Points, in no order, along strands that fork and pass close to each other.
Points whose rows are less than 55.1 apart are linked; no others are. Some points are linked to none.
giz: [-10  -6  17 -13  -4 -18   4  14 -10  13  17  -4   7  -4  -3  11   3   0
   5  10  -4  -8  21   5  22  13  -4 -33  25  -5 -29   4   8 -14  -8   4
  -9   5  -3  -7  -9   7   8  23   5]
lilom: [  2 -20  22 -16   5   4   5  32   1  26  11  -8  -8  15  20   6  -1   0
   2  19  10 -18   2   6   2  14 -14 -11  23  11 -20  -3   2 -16  12   7
 -11 -18  -4  20  -3 -15  -5   4 -13]
suma: [ 14  -4 -13  22   8   2   5 -15  -9  -7   0   6   3  18  -8  -4  17 -10
  11  -8 -18   7   8  -8  -3   9   4  -9 -18 -11 -12  -9  -2  20 -16   4
  16  14  -7 -11  -7   4   0  -5   8]
kap: [-27  20  -8   1  17 -30  -9 -19   8 -21 -20   5  13 -16  -9  17 -18   4
  -7   1   0   7  -7   9   9  -2  10   6 -23   3  27   8  11  -7  14 -11
 -11  -3  -2 -10  29  15  -4  -3  19]
Tovet: [  3 -12  10 -16  -1  -2   2  20  14  19  15   0  -1  11  10  13  -1 -11
   6  23  -5 -14   7  17  -1   7 -13 -13  24   7 -26  -3   6 -23  11   2
  -6 -13  -7  10  -3 -19  -7  10 -11]
fadab: [ 10 -24  -2   1 -20  22   6   6   8  10  13  10   4  23  -3  -6  -2   5
   0  -8 -11   4 -13   6  14  -2   7   3  -4  -9 -21  -2  12   7   5   2
  14  -4  -4 -12 -20 -19   9  19  -1]
rar: [ 15  -3 -12   3 -21  12   5   2  14   7  11   8  -1  17   0   2   6  -3
  -3   1 -14  -7  -9   7  -3  -6  11  -1  -1  -5  -6   0   6   7  -1  -3
  11  -7   2  -6 -14 -14   2   9  -3]
zosu: [  0  14 -22  11  -9  22 -12  -8  22 -14   0   3   1  12  -9 -16   5 -10
  -3 -14  -8  -4   2  12 -18 -20   3  18 -22 -14  28   3  16  19  14  13
  14  10   5  -2  -3 -26  -4 -13   3]
rim: [  5  11 -10  10   4  -7   2 -11   1  -3  -9  -1  -4   1  -1  -1  -3  -4
   3  -3  11   8  -6  -9 -10  -4   0  11  -9   3  28  -9  -8   6  -2   1
   5  -3   4  18   5   4  -7 -22  -1]
nufu: [  1  24 -13   2   0  -2   2   3  28   5  -7   5   5 -23   8 -12 -17 -10
  -6   6  -8  -3   0   0 -10  -6  -5   4   4  -1  32   2   8   1  -1 -13
   6   8   9   8   2   0  10 -14  16]
pegu: [-14  22   0   8  -2  -9  -4 -10  19 -17   5  -1   9   8  -3   9  14 -21
  -4   4  11   0   9   8 -22  -2  -2   4   1   2  -8   6  -7  -6   3  -6
  -7 -18  -3  11   4  -9 -15  -7 -21]
delo: [  3   1  -7  10  10 -19  -6   7 -12   8  -9 -15  -2  11   9  -6   3  -9
   6   8   9  -1   1   3 -10  16  -9   6  13   0  13 -31 -12   0  -8   6
  -7  27 -18  10  -2  13 -19 -21  -6]
mem: [-16  25  -2   0   1   4 -11 -13  17 -22   1  -5   6  12  -4   5  10 -11
  -1 -10   7  -4   6   9 -25 -11   0  11 -17  -1  -7   9  -3  -1  11  -2
  -4 -14  -4   2   5 -16 -15  -3 -21]
tesi: [  3 -27  25 -14   3  12   5  30 -18  26   7  -9 -16  21  15   1  -2  14
   0   7  23 -17 -12  -3   6  13 -10   4  10  14  -9  -7  -4  -6   8  15
  -8 -16  -4  24  -4 -10  -5   1 -17]
Daza: [ 16 -23  17 -10  -4  14   9  24   2  28  23   4   6  16  14  -6  -5   6
   9   5  -6 -11   5   3   7  15 -20 -16  12  -3 -32   1  13  -3   8   1
   9  -2   1  -6 -11 -19  13  15  -5]
Fofe: [  6 -13  15   4  -4  26  -8 -12 -23  -5   3   6 -11   4 -16  -8   0  27
  -8 -25  16  13 -15 -10  10 -14  14  13 -18  15  -5  14 -11   0   6  13
   6 -17  17   1   8   1  13  11  -7]
Lor: [  1  -3   9 -14 -17  -5   9  11   2  16  16   7   6 -11  -3  11   1  -3
   1  10 -16 -11  11   6  16   2  -2 -30  24  -3 -22   2   8 -13 -10  -5
  -1   1   4 -14 -12   7  15  22   4]
zesap: [-12   2  23 -10 -12   0   5   7   3   3  16   3   7  -9  -7  20   8  -2
  -7   2   9  -6   6  -1   7  -3   5 -12  14   4 -29  11  -1 -18  -1  -6
  -9 -21   8 -10  -2   8   3  22 -11]
Vutoz: [ -8   3   7 -11   4  24 -15 -17  -4 -26  -7  -6  -8  12 -14  -1   5  16
  -2 -27  10   9 -11   1  -4 -22   4  13 -34  10  -2  17  -7   0  19  11
  -3 -11   4  -5   8 -15  -1   3 -16]
Kipi: [  2  12 -18   4  -2  23 -15 -12  11 -16  -5   0  -9  12  -9  -8   1  -1
  -2 -16  -1   3  -7   4 -11 -22   3  17 -23  -6  21   5   9  19  19   9
   9  -2   7   3   1 -23  -1  -6  -2]
Muzed: [  6 -27  23  -6  10  11   5  22 -29  22  14  -5  -7  21   9  -5  -4  18
   4  -8  17  -9  -7  -9   9  16 -10  -1  -3   1 -19  -8   3  -4   5  14
   3  -8  -5  10  -1  -9   3   6 -13]
bom: [-13   7 -16  -4  15 -15   1   0  -1  -4 -29  11   2 -31   3  -6 -27   7
  -3  11 -14  -3  -1   8  16  -8   2  -3 -23  -5  30   4  13   5   2 -12
   4   3   5 -13  18  22  13   7  37]
val: [ -9   1  21 -12  -1 -11   6   4   2   5   0  -6   0 -26   2  15  -6  10
 -10  10  17   3  -3  -6  14   0   1   7  12  10   4  12 -10  -9   5 -12
 -22 -24   6   9  15  12  -6  -6  -4]
Tem: [ -9   4  14   4   7 -16   7 -11 -28 -10  -7  -7   7 -17 -13   3   6  10
   1  -3   7  10  23 -17  30  12  -2 -18   8 -10  -7   8  -7   1 -21  -4
 -13  10   6 -12  -3  21   9  11  16]
sadi: [ -5   8  -5  17  11 -25 -12  -5 -18   1 -16 -18   8   3   1  -7   0  -7
   7   9  15   1   5   1  -1  19  -6   5  24  -5   8 -25 -17   7 -10   2
 -15  35 -19  -1   1  16 -25 -20   3]
lafa: [ 13 -28   2   4 -14  29   5  11 -11  15  13  17   0   5  -6 -16  -5  18
  -6 -16 -11   1 -12  -2  20  -5  12   5 -10  -7 -18   0  10  10  -4  14
  23   1   5 -16 -19  -1  13  28  11]
nusag: [ -3   6   0  14  14 -16   0 -17 -28 -14 -21  -8   3 -15  -6  -3   5   7
   7   1   5  14  16 -20  19   9  -5 -10   4 -10   3  -4 -14  14 -18  -4
  -7  22   2 -14   0  23   1  -5  17]
toru: [-13   6  -1 -16   3  22 -14 -16   4 -26  -8  -5  -6   1 -12   9  -1   8
   1 -29   0   8  -3   3  -5 -23  11   9 -26   4  -2  21   4  -7  19   3
  -5  -4  -1 -22   7  -6   0  13  -4]
pitu: [-11  14  -4 -16  -3  14  -4  -8  13 -13  -7  -5   0 -17  -2   9  -4   0
   0 -13   2   2   5   2  -2 -18   4   1 -15  -4   3  18   9  -5  13  -9
  -2 -11   3 -19   7  -1   4  17  -3]
mor: [  7 -20  -1 -23   9  -7  11  14 -12  23 -11   1 -17 -14  10  -4 -20  21
  -3   3   8   4 -28 -14   6   3   1  13  16  13  27 -16 -11   0  -4   1
  -2   8  -1  12   3  18   4 -17   4]
tota: [  9  -6 -21  17  -7   8  -1  -3   5   4   0  12  -6  31  -6  -4   2  -4
   2  -4   6  -1 -28   5 -15   4   1  21  -8   7  15 -23  -3  13   5  19
  15  14  -3  25 -13 -15 -11 -24 -13]
losu: [-28  17  -4  -6  21 -27 -11 -27  11 -30 -23   1  16  -7  -9  15  -9  -3
  -2  -9   6  16  -3   0  -4  -3   7  11 -26   3  21   9   7 -11  14  -4
 -16  -4  -6  -6  27  10 -11 -10   8]
nudi: [-25  18  19 -18  10 -22  -2  -8  10 -23  -2  -8  11 -29   0  18   3   3
 -10   6  17   1  12  11  11   0 -11   2  -1   4  -6  22  -5 -10   7 -10
 -26 -14  -3   0  18   3 -15  -2  -8]
durad: [  3  11 -12   0 -25  20  -8   8  27 -11  16  -8  -4  -1   4  -2   9  -2
  -8  -5 -17  -9  -1  16  -7 -23   5   9  -1  -5  -4  18  15   6  20 -12
   7  -7   6 -22 -16 -29   4  19  -8]
Ruz: [-13  31  -3  10  -2 -19  -4 -12  14 -20   3  -2  16   2  -8   3  16 -24
   0  10   2   0  23  14 -15   1  -8  -9   0  -3 -10   6  -3  -6  -4  -9
  -5  -5   1   3   2  -7  -9  -3 -11]
renil: [ 10 -12 -11 -14  15 -13   1  13  -6  16 -13  -4 -14  -5  14 -12 -11   8
  -2   5   5  -1 -23  -5 -11   8 -10  19  15  13  34 -32 -10   5  -8   6
   1  23  -4  15  -3  17  -4 -26  -4]
givol: [ 11  -6   2 -14 -20   5   2  17  23  18  17   5   3   5   4  10  -4  -6
  -2  17 -19 -18  -4  16  -3  -2  -2  -9  28   5 -22  -3  11 -21   5  -4
   4  -9  -2  -4 -13 -17   3  18  -7]
Vevi: [ -7  19  -3  -8 -13  15  -4   1  19 -15   7  -5   1  -9   2   9   6  -5
  -4  -8  -7 -11  13  10  -6 -20   1  -4  -6  -6 -16  17  10  -6  13 -14
   2 -13   3 -23  -4 -16   2  20 -12]
dugig: [ 13  -1 -10  -8  -1  19  13   6   4   6 -11  16 -10 -31  11 -20 -16   6
  -1   7 -16  -1  -2  -8  -3 -13   8  -5  -4  -9  18   8   6  13  -8  -8
  17   2  17 -12  -4  10  23   2  28]
fumi: [ 15   2 -22  28   4   9  -1 -14  -1  -7  -1  13  -4  15  -1 -17  15  -7
   6  -7 -11   4  -3  -7 -13  -4   4   3 -21  -8  11 -14   4  24 -12  12
  23  18   1  -2  -9   1  -7 -22  10]
nesam: [ 10  14 -15  13 -18  -6  -1   5  29   6  11  10   9  -1   1  -4   2 -22
  -1  14 -22 -12   6  16 -15   2  -1 -10  24   4   3  -9   8 -11  -8  -7
   6  15   1   7 -13  -8   0  -7   1]
viluf: [ -8  15   2   9  -5 -23   3 -10   0  -8   4  -3   9   2  -8   9  14 -15
   5  12  -3   2  19   7   2  11   2 -19  14  -6 -19   1  -6  -1 -11  -7
  -6   5  -4   0  -6   1  -6   3  -2]
sidet: [ -4 -10   8   4  15 -15   2   8 -14  -2   1 -14  -1  28   5   5   5 -13
  11  10  11   2  10   8 -11  21  -5  -4   8  -8 -14 -15  -9  -7  -1   6
 -12   2 -23  16   4  -9 -16  -7 -12]
kuzim: [  7  21 -19  19 -18   7  -2  -3  28  -1   8   7   8   3   0 -10   8 -19
  -3   2 -16 -10   8  10 -19  -7  -2  -2   1  -5  14  -1  11   3  -4  -6
   8   7   5   4 -11 -13   2 -13   0]
Zad: [ 10  -4  -1  10  15 -13 -14   7 -13  15  -5 -19   2  10  22 -22   9 -11
  14  19  -1 -14   7   3 -14  20 -21  -7  27   1  -6 -23  -2  16   0  -6
   0  36 -14   0  -5   0   0 -12  -6]
bot: [ -3  -1   9   7  -1  -9   7  -6  -9  -5  12   2  12  12  -9  12  14  -9
   8   2  -8   4  17   1   8  12   2 -24   2 -12 -35   4   2  -5 -13  -2
  -3   2  -8 -12  -6   0  12  16   1]
meso: [ -9  19  -5  -2 -11  21 -16  -1  23 -19   9  -8 -10  12  -5   3   6   2
  -7 -11   7  -3 -10  18 -14 -14   3  16 -11   6  -9  13   3   3  24  -8
   3 -11   1  -2  -6 -27 -12   3 -21]
Sazo: [-12  12   3  16   5 -14   0  -6  16 -18  10  -1   8  27  -3  11  18 -27
  -6  10  13   3   2  12 -25   6   1   9   4   3 -17   1 -11 -10   4   0
  -8 -15  -9  19   4 -12 -19  -7 -20]
ninu: [ -4  -8  25  -8 -13   7   3   8  -4   8  23   5   7  12  -7  15  -1   3
  -5  -8   9  -4  -3  -2   6   4   9  -4   6   3 -33  10   4 -15   3   5
  -1 -23   5 -13  -1   4   5  30 -11]
ribik: [ 13 -21  -6  -3  -9   4   5   6  14  14   9   7   2  33   7  -1  -3  -3
   8   4  -3  -3 -11  13  -3  10  -6   5  -2  -1 -17 -10   7   3  11   7
  13   2 -13  13 -13 -28  -2  -1 -13]
dubu: [ -9   6  18 -11  -4  14  -2  -9  -5  -8   1  -3   2 -11  -7   6   2   9
  -6 -18  10   0   7  -9   3 -13   4   1 -17   5 -11  20  -5  -9   2  -5
  -5 -21  12 -13   7   5   9  18 -10]
per: [ -1   7 -22   6   3  20 -23 -11   7 -15 -11   1 -15   6 -11 -10 -11   5
  -1 -17   7  10 -22   6 -13 -24   3  21 -23   3  39  -1   6  19  29  17
  10   5   7  19  13 -19   2 -18   5]
Dum: [  1   4 -13 -15  -4  14  10  11  10  -2 -13  11   0 -40  13 -13 -20  -1
  -2  10 -21  -4   9   3   3 -17   5  -9  -6 -15  19  16  15   7  -1 -16
  10   1  14 -20   2   5  27  16  30]
Teno: [ -2  -4   5 -13   5 -19   3  11 -18  16  -4 -12  -2 -14   3   2  -6   8
   2   9   2  -2   7  -1  19  12  -8 -12  24  -1   1 -13  -7  -2 -12   1
 -17  19  -6  -5  -4  21  -7  -4   4]
kena: [ 16  -2 -19  15  11   6   2  -7  -6  -4 -11   8  -7 -16   5 -14   5  -3
   6   6 -15   9   4 -16  -4  -3   0  -5  -8  -8  13  -8   1  22 -20   2
  14  26   7  -9  -4  26   5 -11  21]
dufi: [ 14 -26  -8  14  19   7  -3  -4 -20   5   2   6  -3  17   1 -12  12   5
  11  -9 -18   7  -5  -9   4  10  -8  -2 -23 -13 -13 -18   5  19 -15  12
  17  22 -19 -15 -10   6   6   0   3]
fiteb: [  8  17 -13  -4 -12   4   5   5  25   4  -2   5   1 -25   7  -7 -10  -6
  -6   6 -16  -6   5   2  -4 -12  -1  -4  14  -2  16   4   7   0  -4 -17
   8  -1  13  -1  -3  -2  10   1  10]
bulib: [  1  -5  21   1 -10  16   2  -2 -10   1  17   7   5   7 -14   3   4  12
  -7 -21   7   1  -2  -7   8  -3  12   2  -9   3 -25  14   0  -8  -1   2
   5 -19  12 -15  -3   4  13  29  -9]
fev: [ -2  -3  14 -12   7 -19  10   9   3  14  -7  -3  -4 -25  10  13 -16  16
 -12  15  15   1 -15  -4  12   5   3  15  20  16  20   6 -10  -7   9 -13
 -22 -20   5  18  17  13  -6 -20   4]
zifiv: [ -7   2  18   1   7  13  -3 -17 -13 -21  -2  -2   6  25 -12   1  18   9
  -1 -19  10   7 -10  -7  -8 -12   8  10 -30  10 -20  14 -14   2   9   7
  -8 -19   7   1   1 -13  -5   4 -20]
Ded: [ -4  22  -8  22   3 -29  -1 -15  -8 -10 -10 -12  12  -4  -5  -7   9 -16
   5  11  11  11  18   0   0  13  -3  -2  15  -3   7  -8 -14   8 -11  -4
  -8  24  -4   0   1  10 -18 -19   6]
rif: [  1  -2 -11  13   0 -17  -5  -5 -10   4   5  -6  10  10   6  -4   8 -18
  19   8 -15  -3  19   7  -5  20  -9 -19  15  -6 -23  -8   4   9  -7  -2
   5  35 -19  -8  -6   1   0   2   6]
Toked: [-13   8 -20 -12   3  -1  -1   2  15  -8 -19  10   7 -34   4  -1 -22  -6
  -4   9 -19  -3   6  10   8 -14   9  -6  -9 -17  26  14  23   1   5 -14
   5   3   6 -20  10  13  18  18  34]
Fipu: [ 10  13 -21  21 -17  18  -2  -4  26  -7   8   6   4   7   2 -17   9 -15
  -5  -4 -19 -11  10  10 -19 -14   2   5 -11 -14  20   3  18  15   0   1
  16  12   8  -2 -10 -21   1 -12   6]
gali: [-14   2  26  -2   8 -23   8  -8 -19 -18  -7 -13   5  -8  -6  12   6   9
 -12   9  22   6  13  -4  19  14   5   0  16  -5  -4   6 -18  -7 -10  -1
 -37  -7  -5   8  15  10 -19  -8   1]
fel: [ 14  -5  -3  -1 -22   9  11   7   8  10  14  10   7  -8   0   5   2  -7
  -4   7 -28 -11  12   6   8  -1   3 -27  15  -9 -22   5  10  -3 -13  -7
   7   5   5 -19 -13   2  16  21   9]
piri: [ -7 -23  27 -10  -4   5   1   5 -31  11   4  -5 -10  -5  -4   3  -7  25
  -5 -13  23   8 -13 -20  15   2  13  17   6  21   3   5 -11 -20   0  15
  -9 -24   5  13  17  18   2   3  -7]
noz: [ -8  -8  14  -1   6  -9   4   4 -35   6   6  -1   3 -15  -9   3  -1  14
   1  -9   3   6  16 -14  27  13   0 -16  13  -8 -12   1   1  -6 -24   3
  -6  12   4 -12  -5  29  11  15  13]
kur: [  9  -3 -11   0  14 -17  -5  10  -4  14 -11  -9  -6   1  12 -16   0  -4
   0   7   3  -2 -12   0 -13  13 -14  13  16   7  26 -34  -8   5 -13   7
  -3  33 -10  10  -4  17  -7 -22  -5]
Mok: [  6  -7  -3   5   6  -4   6  -1 -19   3  -4  -1  -8   7  -4   4   6   5
   7  -7   0   7  -4 -12   3   6   1  -1  -6  -1   1 -17  -9   3 -15   7
   1   3  -7   2  -3  13  -3  -5  -3]
bof: [ 18   5 -18  13  -8  14   6  -4   5  -4   0  13   0  -8   5 -13   8  -7
   4   6 -27  -1  14  -4  -5  -2   8 -10  -9 -13   3   1   9  19 -18  -2
  15  18   9 -14 -11   9   4  -2  18]
soge: [-19   7 -14  -2  18 -22  -5 -13  -5 -12 -30  10   7 -20  -4   5 -21   6
  -3   3  -4   4   0   2  17  -4   3   2 -28   0  30   3  10   0   5  -7
  -3  -2   0  -9  26  17   7   1  27]
zur: [ -9 -12  17  -4  -1  -1   3   1   3  -4  10  -1  -2  30  -3  19   9  -8
  -3   3  13   1  -9   3 -10   6   7  10   2   7 -30   7 -10 -12  10   6
 -12 -22 -12  13   4 -10 -12   7 -20]
Nuzu: [ -3  11  -8  -7 -19  30 -11  13  19 -16  11 -16 -17  -1  -2   0   7   8
  -8 -15  -4   1 -12  21   0 -22   4  12  -5   3   0  19  11  10  28  -9
   7  -5   5 -20 -14 -27   0  15 -12]
vukiv: [-16  12 -15   1  13   2 -21 -21   7 -19 -19  -3  -4   8  -7  -2  -7  -2
   1 -17  11  14 -15  -5 -17 -17   4  21 -30   8  37   0   5   2  21  13
   1  -3  -1  16  23  -8  -4 -18   3]
Duzo: [  9 -16   7   7  17  -3   4   6  -9   3  11 -11   3  35  10  -2   7  -2
  19   5   6   7  12   5  -9  24 -19 -10   4 -11 -26  -8  -5   0   6   3
  -1   7 -22   5  -1 -19  -5  -8 -12]
pera: [ 15 -19   0  -5  -2   4   7  11   8  17  16   6   6  22  11  -3  -4  -2
  13   5 -12  -5   5  10   1  14 -15 -16   5  -4 -26  -4  10  -1   5   1
   8   4 -12  -1 -10 -19   4   8  -8]
Vaka: [-12 -16  23 -11   0  -8   5  14 -20  10   4 -11  -5   3  -2  13   3   4
  -3  -2  16  -1  -1  -7   9  12   5  -1  11   4  -9  -6  -9 -16  -6   9
 -22 -18  -6  11   7  12 -10   4  -8]
gat: [ 12  -5  -7 -16   2  -8   2  19   6  22   1   0  -7   3  15  -6  -4  -5
   3  10 -11 -14  -6   6  -9  11 -11  -4  16   9   6 -21  -1  -2 -12   1
   5  20  -5   9 -13   0  -1  -6  -8]
migib: [-13  14  22 -10  11 -28   4 -10 -10 -20  -8 -11  11 -23  -2  15   0  13
 -11   9  23   8  18   0  23   7  -5  -2   1  -1   3  20  -9  -3  -2  -9
 -30  -6   1  -1  17   6  -6  -4   4]
Gur: [ -5 -11   6  -7  -6  -1  -1   8   7   6   6  -1  -9  23   0  18   5  -8
  -3  11  11  -6 -15   8 -10   7   2  13   9  12  -9  -3  -8 -10   6   8
  -6 -20 -11  24   1  -7 -19   2 -19]
devi: [  4 -23  17  -2  13   0   4  14 -30  12  11  -6   0  19   1   1  -1   8
   7 -12   6  -3   2  -8   8  16  -8  -8  -4  -6 -21 -10   4  -6  -8  12
  -1   1  -9   0   1  -1   5   9  -7]
vudu: [  3   0  -3  18  17 -11  -2 -15 -29  -8 -14  -8  -1   1  -7  -2  12   0
  10  -7  -1  12  10 -22   8   8  -1  -7  -5  -8  -2 -11 -14  12 -19   1
  -1  16  -4 -11   0  19  -3  -7  10]
fadi: [  1 -17  13   3  10  -7   0 -14 -29  -3 -12  -7 -12  -4   1   1  -5  21
   2  -7  22  19 -15 -26   8  -4  10  17 -14  11  19  -4 -21  -7   0   5
 -14 -18   6  19  23  10  -2 -19  -1]
Fen: [  6  -7  -3  10  -1  -6   3  -6  -8   1  13   1  11  14  -1   2   7 -13
  16   1 -21   3  21   4   5  20  -5 -28   6 -12 -34   3   9   5 -10  -3
   7  21 -18 -17  -7  -2   9  11   7]
fara: [  5  -4  -6   5   6 -15  -9   3 -12  11   2 -13   8   5  18 -15  10 -14
  18  15 -12 -14  16   4  -5  18 -19 -19  23  -1 -18 -17   4  15  -2  -4
   3  40 -18  -6  -6  -1   2  -1   1]
Mar: [  8  14  -8 -14 -20   3   6  14  29   9   5   5   2 -33   8  -1  -9  -6
 -13  15 -23 -12  -2   5  -1 -11   2  -7  34   5  10   4   5  -8   0 -21
   5  -5  18  -4  -9 -10  12   8   6]
Mesi: [  1  27 -14  14  -4 -13   0  -1  26   4  -6   1  12 -21   5 -16  -8 -18
  -6  11  -6   3  10   4  -6   0 -12  -3  11   2  28   0   4   0  -4 -11
   0  22   7   8  -3   7   3 -25  14]
Muv: [ 10 -28  10  10  23   8  -2   7 -35  12   7  -3  -3  20   3 -13   2  14
  10 -15  -1   2  -5 -14   9  13 -15  -2 -18 -11 -17 -16   5  11 -12  10
  13  15 -14  -7  -6   4  11   1  -5]
tupe: [ 11 -13 -19   5 -10   9   0   6  16  12   2  11  -1  37   3  -7  -4  -7
   5   2   1  -7 -25  17  -8  10  -3  16   0   5  -1 -19   7   7  11  13
  17  14  -9  21 -18 -29  -8 -15 -17]
voput: [ 10   0  -3 -20 -23   6   5  19  24  17   9   6   0 -17   3   7  -6  -5
  -8  17 -27 -18  -5   9   0  -7   5 -11  36   9  -5  -3   4 -17  -3 -11
   5  -7   8  -6 -16 -10   9  15   0]
zel: [ 10  -5  -4  -2 -12   7   9   2   0  15   7   7  -4   8  -2   8   0   1
   0  -4  -6  -3  -7  -4   3   0   5  -6  -1  -2  -7  -6  -1   1  -8   2
   9  -3  -2   1  -9   5   4   6  -2]
Vez: [ 11  -1 -18  18  24   7  -4 -13 -10 -13 -22  11 -14 -13   4 -17   1   1
  10   2  -9  13  10 -17  -5 -10  -3  -6 -29 -13  24  -3  -2  21 -11   9
  17  16  13  -9   7  17   4 -12  25]
fab: [  2  12 -13   7  13  -4  -1 -15  -1 -10 -18  -1  -2  -9   0  -7  -4  -2
   5  -7   7  12   5 -13  -4 -10  -5   5 -25  -1  28  -2  -3   8   1   3
   5  -2   6   8  14   5   1 -13  10]
dud: [ 10  -5 -12  -1  -2  29   6   0  -2   0  -9  14 -12 -17   2 -13  -8  12
  -1  -2 -10  -1   0 -10  -1 -22   8   2 -18 -13  16  12   5  17   1   1
  17  -2  15 -12  -3   1  18   7  21]
lekob: [-23  18  -6  -7  13  -8 -19 -23  19 -26 -17  -6   7  -2  -8  11  -6  -7
   3 -17  10  14 -11   0 -19 -12   8  20 -23   7  20   9   6 -10  17   2
  -9  -7  -8   2  22  -1 -15 -14  -4]
rebos: [ -9 -24  25 -15   0   0   5  18 -32  14   7  -7  -5  -5   2   6  -7  19
  -5 -10  20  -1  -3 -14  17  12   6   7  12  11   2  -2  -6 -20  -8  14
 -17 -17  -1   9  13  16  -5   4  -7]
dogi: [  2 -17  26  -3  -3  14  -6  -6 -31  -1   7   1  -9  -2 -12  -3  -4  30
  -5 -22  23  13 -17 -17  10  -8  18  16  -8  22  -2  13 -13 -10   5  16
   0 -22  16   8  13  10  10   9  -9]
ses: [ -5  -4  15   4   1   1   7  -9  -1 -12   8   1   6  29  -9  12  14  -1
  -2  -7   8   4  -7  -5 -10   2  10   4 -12   2 -30   9 -10  -4   4   1
  -8 -21  -2   0   0 -11  -3   9 -19]
ragog: [  4 -12   5  -9   7 -15  11   7  -9  18 -13   1 -11 -17   9   0 -23  20
  -6   8  11   4 -24 -13   9  -1   5  17  11  14  27  -5 -13   0   3  -9
  -8 -10   7  17  13  17   2 -19   8]
sosum: [ 12 -22   2  11  -3  26   6  -3 -16   7   9  18  -3   1 -11 -11   3  18
  -5 -19  -7   3  -5 -13  15  -7  13   1 -17  -8 -10   5   2   9 -12  12
  18  -3  10 -15  -9   7  13  18  12]
Tek: [ 16   5 -13   8 -18   1   6   0  10   2   8  10   5 -10   3  -4   6 -14
   1  10 -31 -10  17   5   0   3   3 -25  11  -8 -10   2  11   7 -19 -10
  10  18   5 -14 -15   7   8   8  15]
Fav: [ -2  -4   1 -11  -3  13   2  -4  -5   6 -12   1 -12 -18   1  -7 -16  18
  -2  -4  10   4 -14 -11   6 -19   5   6 -10  10  19  11  -4   2  14  -9
   6 -19  11   2  10   9  19   4   9]
tav: [-10   8  12 -23  -9  11   4  12  15  11  -3  -5   1 -39   8   3 -20  16
 -10   6   4  -3  -7   4  10 -17   1   0  12   9   7  21   2  -8  18 -25
  -3 -23  11 -10   7   6  17  17   5]
Fided: [ -4  32 -13  19  -2 -20  -4 -10  16  -5  -5  -5  16 -13  -2 -14   2 -22
   1   9   4   6  22   4  -3   2 -14  -6   3  -1  22   3  -1   4  -4  -5
  -2  20   2   4  -2   2  -4 -22   8]
movip: [  2  15  -3  -1 -12 -11   0   7  23   8   8   3   3 -12   0   8   1 -14
  -5  16  -7  -7   2  11  -5   3  -3  -5  28   5   2  -4  -1 -14  -4 -10
  -4  -5   5  14  -8  -2  -8  -5  -7]
puz: [ 12 -12  -4  10   4  27   5  -7 -12  -1  -1  19  -8 -12  -4 -12   3  16
   2 -11  -9   5   4 -15   8 -12   9  -3 -26 -12   2   7   0  13 -11   8
  16  -2  16 -16  -7   9  15   9  20]
sadif: [ -2   0  -2  14   9 -14   3  -6  -4 -12   1  -3   4  33  -5  10  12 -17
   5   3  10   7  -1   6 -20  14   4   6  -3  -2  -9 -12 -13  -4  -4   6
  -3  -4 -16  17   1 -10 -18 -11 -14]
memev: [  9   9 -17  22  -3   1   2  -8   7   0   1   7  -4  17  -3  -6   6  -9
   2  -6   3   2  -9  -3 -19  -1   1  12  -6   3  19 -14  -5   9  -3   9
  15   8  -1  17  -8  -3  -9 -26  -3]
muni: [  5  -3  -3 -13 -16   7  -3  13  15  17   3   1 -11   9  -1  11  -2  -2
  -5  10   2  -7 -23  10  -8  -1   5  12  19  14   2  -3  -5  -8   4   3
   1 -13  -2  23  -9 -10  -9   0 -14]
Gepeg: [  1  15  -5  -5 -17   6  -5   8  29   7   5   0  -6  -8   2   8  -1  -4
  -8  10   2  -8 -14   7 -13  -7   3  12  20  11   8   4  -2 -11   9 -11
   0 -14   7  17  -8 -10  -7  -2 -11]
nisep: [-18  -8  29  -8   5 -16   8   5 -20  -6   2 -11   3  -2  -6  12   5   6
  -8   2  18   2   8  -3  19  16   5  -7  20  -2 -13   1  -9 -15 -11   5
 -34 -13  -8   6  10  11 -14   3  -5]
ped: [-17  12  20 -17  -2  -6  -1  -1  16  -8   3  -7   0 -27   4  19   2   1
 -10   8  14  -4   3   3  10  -6  -4   4   7   9 -11  19  -5 -12   9 -15
 -19 -23   4   3  13   3 -11   2 -14]
Rep: [  2   7 -18  12  22  -4  -7 -19  -9 -17 -26   3  -3  -7  -3 -11  -3  -6
  10  -9   0  14  11 -14  -6 -10  -7  -1 -36  -9  31  -3   0  12  -1  11
  11   9   6  -1  18  10  -2 -13  19]

Follow the links from the first point to the second, and from the first to the third. Name the last point that the two ways share.
zesap / mem / Vutoz -> pitu
Daza / dufi / fel -> memev
sadif / Gur / ninu -> pitu
bot / sadif / ninu -> pegu

A fork is a point with three links, a tip a point with one. Leave the first point through the second and follow the links. Name the first fork or tip that comes.
renil / mor -> Fofe
nufu / fiteb -> memev
dud / puz -> noz
Gepeg / muni -> pitu
rif / Fen -> pegu
Ruz / viluf -> Zad
Rep / Vez -> giz

A fork is a point with three links. Follow the links from the first point to the second and name the forks in between, in order.
meso / Zad -> pegu
movip / mem -> pitu
voput / Rep -> memev
zifiv / Duzo -> pitu, pegu
fara / dubu -> pegu, pitu

Name the points in between on the shortest way along the links from the first point to the second, in order.
ragog / lilom -> mor, renil, kur, delo, sadi, Ded, Fided, Mesi, nufu, fiteb, Mar, voput, givol, Tovet
Fipu / dud -> zosu, Kipi, per, vukiv, lekob, losu, kap, soge, bom, Toked, Dum, dugig
piri / fev -> rebos, Vaka, nisep, gali, migib, nudi, ped, val
memev / Tovet -> fumi, suma, dufi, Muv, devi, Muzed, tesi, lilom
fadab / dugig -> lafa, sosum, puz, dud
fumi / Tek -> memev, rim, fab, Rep, Vez, kena, bof
